Points, in no order, along strands that fork and pass close to each other.
(in the rows, 128 means zero)
Points whose rows are less than 85.4 apart are linked; no others are. Some points are linked to none.
z425: [124  97 180 103 131 118 132 156  70 131  79 128  96 142 150 161  81  89
 149 156]
z607: [119 120  76 185 120 108 144 121 179 123 126 150 149  83 148 134  93 172
  87 145]
z378: [ 93 218 129 122 123 172 109 114 102 125 139  98 115 177 145 110 127 122
 114 126]
z2: [172 168 125 102 118 179 120 128 107 147 146 158 138 117 152  87 155 106
 108 100]
z516: [164 126 147 150 115  80  80 149 137 126 156 175 164 125 179 136 106 102
  81 171]
z264: [129 203 152  87  98 174 106 127  68 127 134 145 126 178 139 185 132 112
 146  77]
z169: [ 82 180 168 113 103 141  53 139 152 126 118 125 119 135 147 206  68 127
 135 131]
z137: [139  89 112 125 132  94 174 113 181 139  70 135 122 174  90 102 127 161
 146 150]
z602: [143 147 125  82 137 181  89 138 147 121 162 137 122  89  99 100 164 116
 133 107]
z331: [161  82 111 145  98 118 180  84 156 115 128  84 131 114 105 116 131 140
 107 148]
z655: [109 127 145 186 117  47 121 138 130 102 148  91 153 145 185 153 106 101
  96 172]
z115: [ 80 104 133 108 194 122 200  90 120 161  68 137 104 151 147 183 100 153
 125 119]
z228: [ 89 141 103 159 161 105 111 165 194 155 121 203 163  98 129 119 101 153
  74 128]
z969: [152  81 137  97 102  76  85 143 124 119 200 112 137  70 119 114 185 101
 108 139]
z332: [141  79 125 162 131 118 206 101 112 148  85 113 104 136 112 159  96 136
 135 145]
z883: [ 96 172 150 145 128 147  66 151 164 128  99 117 111 151 151 200 101 106
 148 105]
z386: [110 177 145  95 153 164  58 121 144  91 188 112 160 116 115 143 149 134
 164  96]
z520: [101 134 118 134 191 141 179 118 130 155  91 117 136 158 109 154 131 143
 167  94]
z700: [150 171  91 168 164 139 196  96 119 170 121 144 148 146 168 152 108 156
 107  92]
z107: [ 99 121 139 116 120 134  75 205 160 169 148 195 121 138 119 108 156 103
 109 157]
z309: [ 94  67 123 147 103  80  91 140 161 116 169 148 109  50 121  96 151 125
 105 180]
z937: [163 148 121 124 155 164 137 118 119 114 124 111 133 155  83 112 147 125
 174  85]
z807: [122 118 140 104 101 121 102  91 106  87 209 178 126  43 173 113 141 156
 134 144]
z634: [169 115 127 155 112  96 135 156 153 141  91 151 130 163 124  97 129 106
 140 133]
z423: [110 158 155 123 137 122 113 179 117 128 130 102 133 172 154 149 111 121
 166 134]
z611: [125  76 107 111  97 114 124 116 137 137 189 119 134  64 112  92 169 120
  56 144]
z816: [187  63 118 154 123  97 162 126 154 132  91 139 127 127  83 108 151 107
 171 130]
z404: [132 151 151  92 139 157  80 156 146  99 175 112 147 142 101 139 134 132
 195 116]
z886: [113 138 166  57 103 138 120 149  91 123 114 104 135 129 148 178  65 127
 147 107]
z649: [158  67 112 159 112 126 196  83 121 119 108  69 106 117 112 143  99 140
 135 143]
z367: [192 112 161  88  75  96 123 105 105 107 178  89 140 152 129 143 148 102
 123 163]
z596: [123 109  94 161 151  95 152 165 193 163 122 187 160 124 135 140 111 150
  73 117]
z858: [124 168 128 132 140 164  79 135 182 109 126 104 128 133 104 145 141 116
 173  97]
z713: [136 170  98 127 121 143 158 123 103 182 106 178 133 153 140  80 165 121
  90  99]
z235: [128 107 120 205 100  67 122 120 133  94 140 105 136 112 169 133  90 122
  93 183]
z479: [129 115 110 154 135 114 176 108 166 148 127 102 147 141 139 139 106 164
 133 140]
z353: [116 109 127  93 115 132  89 177 143 123 176 137 145 109  97  73 178 108
 119 146]
z578: [173 164 155  94  86 172 122 119  62 113 130 146 120 157 142 167 133 135
 157  98]
z14: [169 143 111 145  98 173 100 106 132 121 130 140 115  82 174 135 112 137
 111 133]
z180: [ 57  81 136 145 118  90  87 149 147 125 187 179  80  74 125 106 157 141
 104 174]
z765: [ 89 138 127 151 169 116 193  91 114 177  53 144 100 166 140 166  86 142
 101 122]
z642: [127 139 108 142 107  53 127  93 141 128 165  83 156 132 126 111 149 107
  61 176]
z287: [119 164  98 168 130 146  84 107 160 116 128 162 134  81 143 106  99 142
  72 153]
z315: [104 140 165  50  94 144 107 165 102 104 151  97 137 144  91 179  98 137
 167 143]
z612: [104 127  87 128 143 148 124 120 186 169 153 163 151  52 133 142 158 171
 110  82]
z36: [123 107 136 166 117  69 172 104 120 135 130  72 141 172 129 118 119 111
 118 174]
z156: [158 139 101 156 160 123 143 111 181 173  67 186 134 130 122 154 139 147
 152  71]
z209: [101 177 148 109 127 154  48 114 164 101 171 140 147  93 131 144 123 149
 171 135]
z974: [128 103 118 141 127  81 163 179 149 197 122 180 145 158 109 129 172  86
  86 106]
z152: [127  86 167 103  92  96 146 145  80 131  96  97  92 153 137 146  95  86
 125 168]
z288: [119 131 118 144 182 151 197 114  59 153 121  91 127 145 132 141 118 116
 133  91]
z918: [121 103 160 123  95 102 124 164 109 126 138 100 133 147 173 183  76 122
 140 162]
z688: [130 154 101 122 110 165  93 125 149 158 131 181  90 103 128  81 123 130
  53 155]
z413: [114 171  95 104 110 168 113  86 187 134 125 105 118 131  97  85 127 151
 108 144]
z247: [129 147  79 125 147 137 138  98 195 158 123 166 123  92 161 149  96 179
  60 100]
z82: [116  91 157  61 103 130 110 155 104  82 174  75 143 128 100 171  85 152
 158 137]
z631: [162  87 128  93 107 130 109 121 121  73 210 122 160  77 130 106 154 132
 135 136]
z774: [164 133 104  99 145 148 202  95 144 159 102 171 141 154 136 116 149 163
 108  86]
z461: [128 118 151 142 132 109 141 165  98 129 110 112 126 177 145 144 121 104
 176 146]
z885: [139  98 152  77 108 154  79 136 131 106 199 154 153  65 137 105 156 150
 135 149]
z943: [ 81 147 176  56 126 114 107 130  62 111  63 121  87 162 119 119 119 100
 147 102]
z195: [130  49 148 146 142 112 196 106  88 143  64 110  98 132 110 157 126 104
 142 159]
z389: [109 184  96 164 148 162 142  84 146 136 137  99 142 129 148 136 106 153
 104  91]
z454: [158 152 114 126 166 146 199  75 135 164 107 159 142 163 158 148 123 159
 127  75]
z825: [101 110 134 135 113  79 112 129 138  77 202 159 147  68 182 107 152 125
 136 177]
z472: [109 149 129 126 144 162 151  99 117 112 130  78 100 149  95 127 114 143
 133  88]
z928: [145 146  91  94 146 154 178 129 151 177 124 176 154 127 140 114 152 144
 103  65]
z435: [112 184 121  85 124 181  41 107 162 126 159 148 119 109 124  94 138 130
 119 148]
z707: [ 87 134 114 139 146 126 187  95  60 144  86 121 111 182 118 116 132 144
 124 118]
z724: [137 139 114 129 141 153 155 114 136 109 135  92 139 145  83  91 126 149
 144 117]
z726: [109  75 149 129 154 130 175 130  81 122  81 104  86 128  91 139 116 118
 169 138]
z190: [143 102 121 139 147  80 170 162 171 178  90 202 150 176 104 131 148 117
  90 110]
z74: [193  94 119 129 123 148 139 162 148 117 115 134 128  96 132 120 137 118
 166 126]
z723: [113  97 148 145 120  82 175 102  87 138 127  52 109 146 128 132 111  91
 101 162]
z645: [156 150 119 163 155 163 148 101 169 154  67 137 128 123 110 141 135 133
 168  61]
z823: [ 92 169 173  47 102 136  81 159 106 114 117 101 112 180 110 177 110 121
 152 130]
z51: [109 115 152 141 154 129 129 143 112 140  74 106  81 131 136 160  86 113
 164 115]
z322: [ 78  95 136 142 150 105 173 104  83 141  43 140  99 168 101 135 131 129
 122 158]
z494: [118 192 148 169 156 140  54 154 178 127 109 146 127 161 140 163  98 108
 125 120]
z753: [131 140 123 138 176 122 141 141 174 149 104 128 160 157  91 117 144 145
 186  93]
z216: [127 194  95 126 149 165 140  89 158 154 134 133 142 128 130 108 133 143
 101  98]
z49: [134 144 120 145  96  92 115 107 129 124 164 108 158 148 155  90 135 118
  88 173]
z648: [198  61 119 143 107 123 149 139 133 124 142 130 136  86 143 113 143 104
 135 119]
z740: [125 143 132 153 137  95 166 118  92 153 126 128 161 195 129  90 172 108
 136 135]
z314: [169 172 104 116 123 193 136  98  94 112 125 131 109 129 113  98 154 124
 131  81]
z719: [153  93 142 123  96 124 108 144 116 148 183 152 130  91 146 105 172  89
  79 147]
z325: [104 104 117 124 143 107 166 101 175 123  61 126 109 197 101 142 119 182
 151 154]
z786: [ 87 190 112 145 118 156 153 110 109 137 109 104 126 197 130  91 132 128
 115 134]
z167: [140 112 150 101 129 143  89 153 134  64 190  98 165 121 103 133 137 157
 175 138]
z605: [155 102 119 137 140  85 164 142 162 168  61 197 141 158 105 116 142 127
 145 110]
z817: [119 115 103 108 122  36 115 153 162 177 148 112 146 125 100 128 187  93
  71 136]
z576: [ 94 126  79 123 161 143 124 124 194 163 146 189 135  73 147 149 124 182
  62  86]
z317: [153 166 133 137  96 168  99 127 104 128 144 150 133 111 192 204  85 139
 137 116]
z153: [118 145  90 133 129 166 107 138 177 160 134 154 127  66 127 114 139 142
 100 105]
z318: [161  84 114 156 148 105 166 135 139 150  60 163 132 143  88 110 156 136
 182 126]
z897: [128 168 139 112 109 136  53 140 145 108 159 155 154 109 159 147 113 148
 144 165]
z975: [146 143 116 139 135 135  84 187 183 135 126 147 154 113 126 106 135 119
 159 127]
z55: [168 100 115 118 106  94 177 123 118 180  96 173 120 143  95  96 175 100
 109  99]
z556: [149 167 116 101 133 176  84 135 167 112 126 125 126 119 112 103 156 119
 164 116]
z887: [144 166 109 178 132 146 174 116  95 157 120 138 127 158 175 126  95 125
 107 115]
z289: [156  88 118 170 116  58 107 158 147 118 141 142 157  83 153 121 139 106
 109 156]
z369: [172  83 135 137 119 141 156 115  86 108  84 138 110 157  98 104 160 124
 171 121]
z639: [130 171 126 134 112 156  80 144 141 113 128 130 130 129 151 113 119 129
 134 159]
z418: [105 104 166  90 162 123 138 149  92 127  67 106  89 118 143 132  82  88
 166 133]
z996: [148 111 137 153 121 107 135 155 129 120  88 131 111 173 111 124 143 117
 184 147]
z923: [130 173 141 163 124 165  81 105 135 108 133 135 106 103 182 193  86 133
 115 118]
z321: [127 131 174  82 107 140 138 143  70 129  97 123  94 159 149 165  90 119
 148 117]
z646: [112 103 121 119 154 127 118 169 127  70 185  66 159 122 104 129 117 154
 150 125]
z641: [115 152 155 108 152 148 133 162  88  95 166  84 140 177 119 119 136 110
 168 108]
z621: [ 79  98 118 128 119  68  91 147 122 141 202 130 147  83 131 101 181 101
  82 164]
z549: [108 171 172  85 146 153  95 162  78 118 154 101 137 175 115 151 126 108
 172  88]
z764: [133 136 102 148 128 118 144 121 104 157  81 186 141 180 118  76 175 115
 110 118]
z681: [ 96 183 110 117 125 173  76  92 170 117 153 107 126 108 116  90 138 144
 109 156]
z25: [115 127 128 130 122 125  67 192 161 139 148 181 136 103 157  98 143 119
 104 162]
z718: [113 173 158  99 113 137  86 167 122 125 134 138 152 166 145 181 110 132
 173 130]
z606: [ 94 127 103 154 146 117  88 193 182 174 144 189 142 102 131  99 132 131
  89 148]
z708: [119 153 114 148 114 138 119 118 151 136 140 107 139 136 136 101 121 131
 103 161]
z756: [150  63 127 111 138  82 192  93 166 131 107 102 132 163  97 131 121 155
 144 151]
z358: [112  95 141 100 117 152  90 121 113 109 199 175 108  39 141  92 152 154
 128 131]
z377: [ 93 129 154 155 156 139 126 124 144 143  90  89  94 109 127 175  85 122
 158  68]
z798: [101 153 121 162 141 135 162  99  80 165  56 125  81 153 140 153  83 121
 109 108]
z528: [ 60 115 130 106 187 112 161 117 130 152  62 110 101 168  82 163 124 152
 177 130]
z38: [145 118 139 170 120 107  99 176 162 116 107 131 124 174 132 155  95 122
 157 165]
z709: [ 98  97 130 142 146  88 180 110 128 154  66 133 104 199 104 138 120 151
 125 165]
z145: [143 121 154  72 112 154  91 179 142 155 170 167 139 123 117  83 176 105
 140 134]
z459: [159  72 128 112  92 102 100 114 140  76 192 125 133  44 127 107 170 126
 110 143]
z376: [159  99 131 140 108 123  95 149 144 107 158 166 163  69 171 156 127 136
 161 146]
z211: [111 159 106 112 124 157 109  95 200 109 102 101 119 139  65 117 131 153
 137 128]
z660: [192  69 130 123  98 102 121 132 134 103 158  96 144  61 133 113 156 100
 122 147]
z988: [114 100 148  89 123 141 146 120  71 100  88  74  69 133  90 111 102 110
 135 122]
z160: [ 97 191 112 116 141 128 134  94 144 135  79 156 131 194  99 102 165 156
 129 106]
z355: [144 173 100 135 127 161 142 138 105 171 146 173 138 107 160  84 144 111
  73 114]
z477: [102  96 122 158 147  99 161 147 125  66 191  81 152 106 118 129 122 159
 157 120]
z426: [184 112 160 109  79  91 120 114  92 114 185 144 179 100 167 166 131 123
 124 155]
z500: [164 154 128 140 117 195 107 119 120 107 118 111 111 105 144 150 127 119
 142 116]
z365: [ 84 125 135 101 132 140 152 118 103 133  68  84  80 136 102 119 101 116
 120 108]
z629: [ 66 168 119 128 150 120 176 105 101 144  98 119 117 218 119 102 133 148
 113 132]
z453: [160 109 164  91  73  86 113 119  97  94 193 105 173 135 144 175 133 132
 133 163]
z986: [154 181 106 186 120 161 127 118 110 144 132 146 133 124 192 124  89 124
  83 131]
z991: [ 78  78 138 104 201 110 187 134 122 131  81 102 118 149  70 151 114 139
 164 122]
z28: [122  98 125 130 183 155 171 140  82 120 145  67 125 119  95 145  96 134
 149  89]
z951: [136 124 105 127 109 165  94 107 163  89 142 118 119  68 114  99 133 161
 128 153]
z424: [159 120 118 130 134 119 150 138 136 123 143 100 150 158  88  92 152 121
 155 138]
z768: [114 134 136 121 138 148 162 114  45 128 105 111  89 173 112 110 133 123
 135 108]
z483: [165 111 156  96  90 133 128 136  90 106 146  95 134 160 137 145 124 119
 133 168]
z851: [ 95 169 184  60 103 130  93 136  87 126  78 129 101 169 112 169 116 114
 146  96]
z989: [144  85 102 113 130 117 140 134 160 104 174  93 169  93  72  83 147 152
 129 117]
z850: [ 80 117 107 128 118  61 108 144 148 181 183 131 135 110 114 118 182 104
  59 156]
z400: [148  94 131 111 108 116 122 140 110 168 188 134 113 117 104 121 205  74
  75 133]
z241: [111  79 138 110 160 102 203  86 126 134 104  80 112 150  88 153 116 156
 141 152]
z474: [128 145 152  68 121 178 126 122  75  98 154  76 104 125 145 164  88 137
 122 103]
z585: [142 106 111 176 122  78 163 113 159 135 118 105 144 159 117 126 116 133
 110 165]
z232: [121 139  91 110 125 159 125  76 136  84 184 101 138  81 116  77 132 173
  95 130]
z452: [154  93 156 163 121 105 136 160  92 137 128 103 120 146 174 165 101 109
 161 161]
z791: [192 145 126 177 104 140 123 137 114 117 127 154 122 120 177 129  84 110
  68 145]
z900: [118 144 174  86 128 149 126 128  49 138  73 127  88 124 168 161  76  92
 138 102]
z618: [ 99 139 149 135 131 163  98 124 187 114  96  85 100 140  81 159 123 108
 163  88]
z112: [107  99 117 134 129  54 143 153 169 200 143 147 153 148  98 148 178 105
  70 132]
z921: [139 125 113 139  98 167 110 103 149  81 135  78  95  95 122 129 106 161
 118 147]
z597: [179 100 138 163 126  63 124 140 146 132  93 153 134 151 129 108 134  78
 151 174]
z383: [104 174 102  90 131 144 140  80 175 140  92 139 120 170  99 114 140 168
 113  95]
z18: [107 146 132 144 154 109 154 133  85 139 106 105 135 195 102 100 151 119
 164 135]
z904: [ 93 207 146  92 108 166  84 127 113 106 163 116 129 172 140 136 123 139
 130 155]
z948: [168 104 156 115 108 146 137 146 111  97 125  96 108 148 126 150 107 132
 175 139]
z608: [144  84 100 116 164 105 157 143 154 109 178  95 179 143  55  84 143 145
 151 112]
z748: [131 125  92 205 113 135 118 116 154 105 116 138 122  65 169 133  93 159
 116 134]
z387: [169 141 125  90 120 185 104 143 119 136 168 155 113  88 131  75 148 117
 109 124]
z676: [124 127 163  94 115 114 106 159  97 133  99 102 132 123 175 177  51 134
 151 140]
z849: [179 130 152 156 122 112 101 184 140 135 116 199 151 157 154 138 115  94
 150 152]
z548: [127 117 107 111 167 121 173 145 170 118 164 101 193 137  94  99 150 160
 143  97]
z490: [129 152 103 125 128 108 152 119 138 162  74 178 131 185 101  88 162 156
 132 106]
z834: [172 172 132 123 107 187 126 102  64 114 126 153 117 154 148 113 156 118
 153  93]
z248: [110 119  99 111 155 125 161 143 189 154 132 125 188 137 119 102 139 164
 136 122]
z20: [ 66 112 142 129 124  89  73 149 131 131 183 185 128  87 153 101 140 131
  92 185]
z544: [115  89 143 130 169 143 152 126  58 104  89 119  92 148  71 125 159 128
 176 108]
z27: [123 121 124 140  99 131  91 124 138  54 160 150 120  58 181 151 107 153
 150 166]
z717: [ 95 129 128 131 161 134 154  90 128 158  69  90  83  88 122 179  75 109
 137  73]
z348: [ 62 135 134 115 166 124 145 102 162 156  73  98 101 163  79 159 116 145
 163  82]
z303: [124 114 108 113 114  76 126 107 147 136 168 100 146  94 115  87 179 106
  68 158]
z291: [170 113 125 120 136 156 150 113  98 108  98 117 115 125  67 103 157 143
 181  90]
z282: [ 90 112 143 116 120  92  76 175 129 152 205 166 149 100 149 100 169 100
  95 169]
z912: [121  95 136 159 108  49  97 135 152  88 167 140 165  74 160 129 163 114
 127 163]
z121: [126 159 178  86 129 139 115 173 100 120 150 131 164 184 118 159 139 136
 197 118]
z210: [134 191 127 171 158 127  82 159 178 139 104 166 142 148 131 133 123  92
 144 104]
z512: [142 153 135 147 175 177 194  99  46 143 125 121 112 136 114 136 138 122
 156  70]
z518: [143 114 129 110 144 163 157 131  73  98 176  70 103 131 109 135  98 120
 138  88]
z88: [179 117 158  97  99 122 118 128 105  99 189 145 176 121 155 121 148 103
 132 158]
z46: [150 168  94 130 143 152 143 129 153 186 103 183 130 106 115 122 137 129
 104  75]
z515: [161 122 126  91 115  91 147 145 113 162 167 117 137 131 109  81 205  62
  78 115]
z852: [103 113 101 161 120 127 140 122 126  63 167  75 146  81 138 130 131 155
 146 117]
z565: [128  87  94 104 120 134 135 129 159 126 180 122 147  66  95  89 158 151
  97 121]
z878: [141  80 170 132 126  84 167 119  65 146 108  75  85 143 158 155  98  73
 111 166]
z511: [113 138 119 149 176 123 178 130 160 161 111  99 141 154 117 167  95 176
 148 117]
z999: [128 194 149 111 113 179  83 103 115 120 112 141 116 168 142 156 134 113
 138  94]
z779: [117 122  77 142 144 125 139  85 198 124 126 153 145  84 158 143  89 203
  77 128]
z132: [112 165 107 107 151 146 141  78 207 123 113 107 131 152  84 131 145 156
 133  84]
z326: [158 158 137 158 121 128  81 173 155 125 103 170 129 155 154 149  95 122
 131 167]
z202: [125 156 135 140  93 133  94 100 116  99 162 142 135 103 182 128 112 143
  92 182]
z374: [202 126 154 148 106  96 105 167 133 140 133 196 146 144 171 139 126  82
  89 145]
z619: [119 133 104 153 109 101 122 113 128 136 172 135 168 109 155  83 138 109
  54 162]
z934: [127 159  95 108 118 173 133 101 136 130 157 114 136  99 122  75 146 153
  76 128]
z162: [120  89 108 171  97  95 109 133 178  88 143 118 135  72 140 110 129 138
 139 174]
z536: [123 101 128 182 107  75 126 134 149  84 143 101 144  95 165 147 110 125
 140 158]
z151: [113  90 119 152 108  60 122 145 190 149 115 147 136 103 100 116 131 125
  61 158]
z86: [ 69 146 154 130 136 136 113 114 152 144  62  98  84 148  81 149 123 114
 152  71]
z207: [ 98 113 132 141 107 138 112 138 122  49 174 100 126  81 161 152 126 161
 155 147]
z254: [140  95 162  91 120 134 128 165  96  90 149  64 110 132 125 161  89 138
 158 131]
z84: [157 139 116 173 146 158 195  98  69 151 129 116 135 136 155 136 113 123
 136 117]
z785: [145 147 128 130 129 183 137 123 106 125 119  82  93 128 114 143 114 121
 153  96]
z632: [102 168 117 170 120 147  99 119 109 118 142 105 110  99 202 173  69 140
 100 125]
z113: [134 119 126 106 108 153  95 187 132 149 131 195 113 129 123  92 169  92
 127 132]
z487: [117 125 145 113 111 106 124 114 111  65 215 166 168  65 172 130 141 150
 155 148]
z439: [118 166 130 151 117 162 131 125  99 121 125  94 108 124 179 163  86 123
 127 105]
z656: [126 128 164  66 148 163 139 134  66 105 157  71 100 145 113 136  91 113
 138  72]
z431: [119 200 130 139 114 166  73 113 154 125 122 119 128 149 150 141 127 117
 125 118]
z307: [131 147 118 103 126 175 104  99 110  82 190 108 126  84 147 107 123 160
 123 137]
z833: [157  86 120 122 140  70 186 106 158 168 111 133 155 153  99 117 156 122
 112 121]
z324: [147  90 132 121 109  96 126 160 148 107 148 105 150 153 116  93 157 103
 150 157]
z385: [ 66 172 148 100  98 122  72 147 117 117 132 130 141 119 166 205  71 139
 117 161]
z409: [115 132 152 117 161 137 162 155  76 103 136 103 130 198  87  96 151 126
 174 121]
z201: [180 110 125 152 122 151 124 150 139 118 113  96 128 121 120 146 112 145
 183 122]
z968: [166 101 102 139 105 135 158 152 124 171 107 184 114 115 106 101 161 106
 119  97]
z428: [129 160 111 152 158 140 105 158 179 151  94 147 151 129 115 118 146 120
 160  87]
z993: [131 142 138 134 160 166 156  87  23 127 101 123 103 154 115 122 164 131
 147  82]
z760: [ 90 104 166  79 134 126 117 131  58 100  67 107  72 157  96 112 138 120
 145 125]
z990: [107  81 102 153 106  43  94 121 182 122 145 144 114  73 115 116 150 122
  77 171]
z421: [157 149 117 148 131 163 111 110 149 143  71 149 117 124  95 129 170 116
 174  53]
z444: [123 161 140 100 106 181 108 112  99 103 128  70  83 121 121 146 108 111
 120  95]
z281: [171 146  95 138 123 178 122 121 125 147  77 177 105 134 109  97 170 123
 158  84]
z830: [121 170 137 150 137 151 150 123  72 149  94 107  80 145 172 153  89 103
 123  97]
z68: [114  98 124 156 116 109 154 100  67 134  66 144  92 194 114 116 155 129
 133 167]
z662: [146  91 127 152 136 119 156  93  57 124  78 146 114 174  82 104 180 142
 145 130]
z285: [141  70 106 175 108  60 105 178 186 137 135 161 149  90 109 131 126 106
  88 150]
z973: [144 181  95 105 123 175 150  86 128 144 111 142 126 130 102  88 157 139
 103  93]
z125: [138 132 135 112  84 127  81 106 113 118 178 192 141  97 180 121 114 141
  80 181]
z801: [134 122 136 146 141 125  86 174 175 117 119 122 138 138 129 131 111 139
 181 152]
z955: [146 153 116 135 121 157  68 124 160 136 129 190 112  89 156 113 102 122
  74 152]
z252: [153 172 121 126 118 191 102 103 105 108 172 140 133  72 172 128 125 148
 111 129]
z101: [102 117 132 128 149 154 166 100 110 132  77  59  84 110 106 153  81 133
 132 102]
z225: [119 154 111 185 117 137  73 112 157  89 127 175 109  49 175 143  90 146
 121 138]
z877: [110 135 109 170 114 121 106 126 132 134 156 172 146  79 153  99 119 131
  66 158]
z678: [ 57 150 156 110 176 135 147 142  76 156 102 104 121 149 139 123 109 108
 132  99]
z558: [130 133 129 151 116 149  56 121 155  81 128 155 120  66 170 171  81 152
 150 150]
z637: [153 107 106 160  84 135 143  77 146 105 137  90 121  95 129 122 109 157
  96 152]
z319: [ 64 157 148 127 172 117 165 141  55 151  96 108 123 181 132 105 144 102
 156 122]
z654: [120  94 101 156 103 128  86 117 183  81 130 133 109  54 118 124 127 170
 138 162]
z797: [ 92 114 142 133 167 135 116 126  63 123  59 124  94 150  99 144 161 126
 182  74]
z920: [189 126 114 135 112 150 139 146 141 142  85 163 112 104 113 104 150 113
 149  97]
z280: [104  68 142  99 183 115 211  96 129 144 100 110 113 170 131 165 103 156
 119 138]
z952: [140 111 125 128 110  92 120 167 157 142 124 151 144 157 109  80 161  86
 126 148]
z405: [162 138 137 169  83 138 102 120 118 110 139 150 120 117 186 150  78 133
  89 183]
z730: [128 136 112 105 197 129 174 113 160 149 109 125 165 175 111 125 130 174
 175  91]
z591: [145 129 158 185 129  65  98 139 132 100 140 149 154 155 181 159  90 101
  89 177]
z581: [ 92 127 123 137 197 148 177 126  72 150 148  69 127 117 129 156  85 120
 134  77]
z891: [163 132 135 119  83 132  98 127 108 139 174 167 142  96 192 109 141  99
  76 155]
z193: [ 92  72 129 103 189 134 195 113  83 124  89  91 105 119  60 142  97 120
 150 113]
z486: [136  99 109 123 137  88 178 142 182 167 119 140 172 146 139 105 131 136
 108 127]
z550: [131  89 151  80 118 104  97 156 124 124 197 140 166  97 123  95 181 101
 127 153]
z302: [173  80 129 124 129  69 181  91 117 156  96 155 126 161  86  87 182 119
 130 117]

A fork is a point with three links. Follow the links from the first point to the second and name the forks in between, in order.
z169; z331 -> z428
z900; z920 -> z321 > z425 > z948 > z74
z374; z718 -> z428 > z425 > z321 > z461
z383; z649 -> z726

Follow the links from the first point to the second, and from the first to the third. Name the last point that the two ways share.
z786; z723; z678 -> z461
z424; z38; z740 -> z461
z309; z156; z353 -> z459
z500; z723; z82 -> z425
z969; z479; z426 -> z948
z825; z900; z353 -> z459
z252; z319; z756 -> z724
z487; z156; z688 -> z920

A fork is a point with three links, a tip a point with one. Leave the first point through the second and follow the links. Name the first fork or tip that comes.
z439; z830 -> z724
z355; z713 -> z435
z309; z990 -> z459
z990; z309 -> z816
z137; z756 -> z317
z153; z612 -> z639
z235; z655 -> z428
z515; z400 -> z887
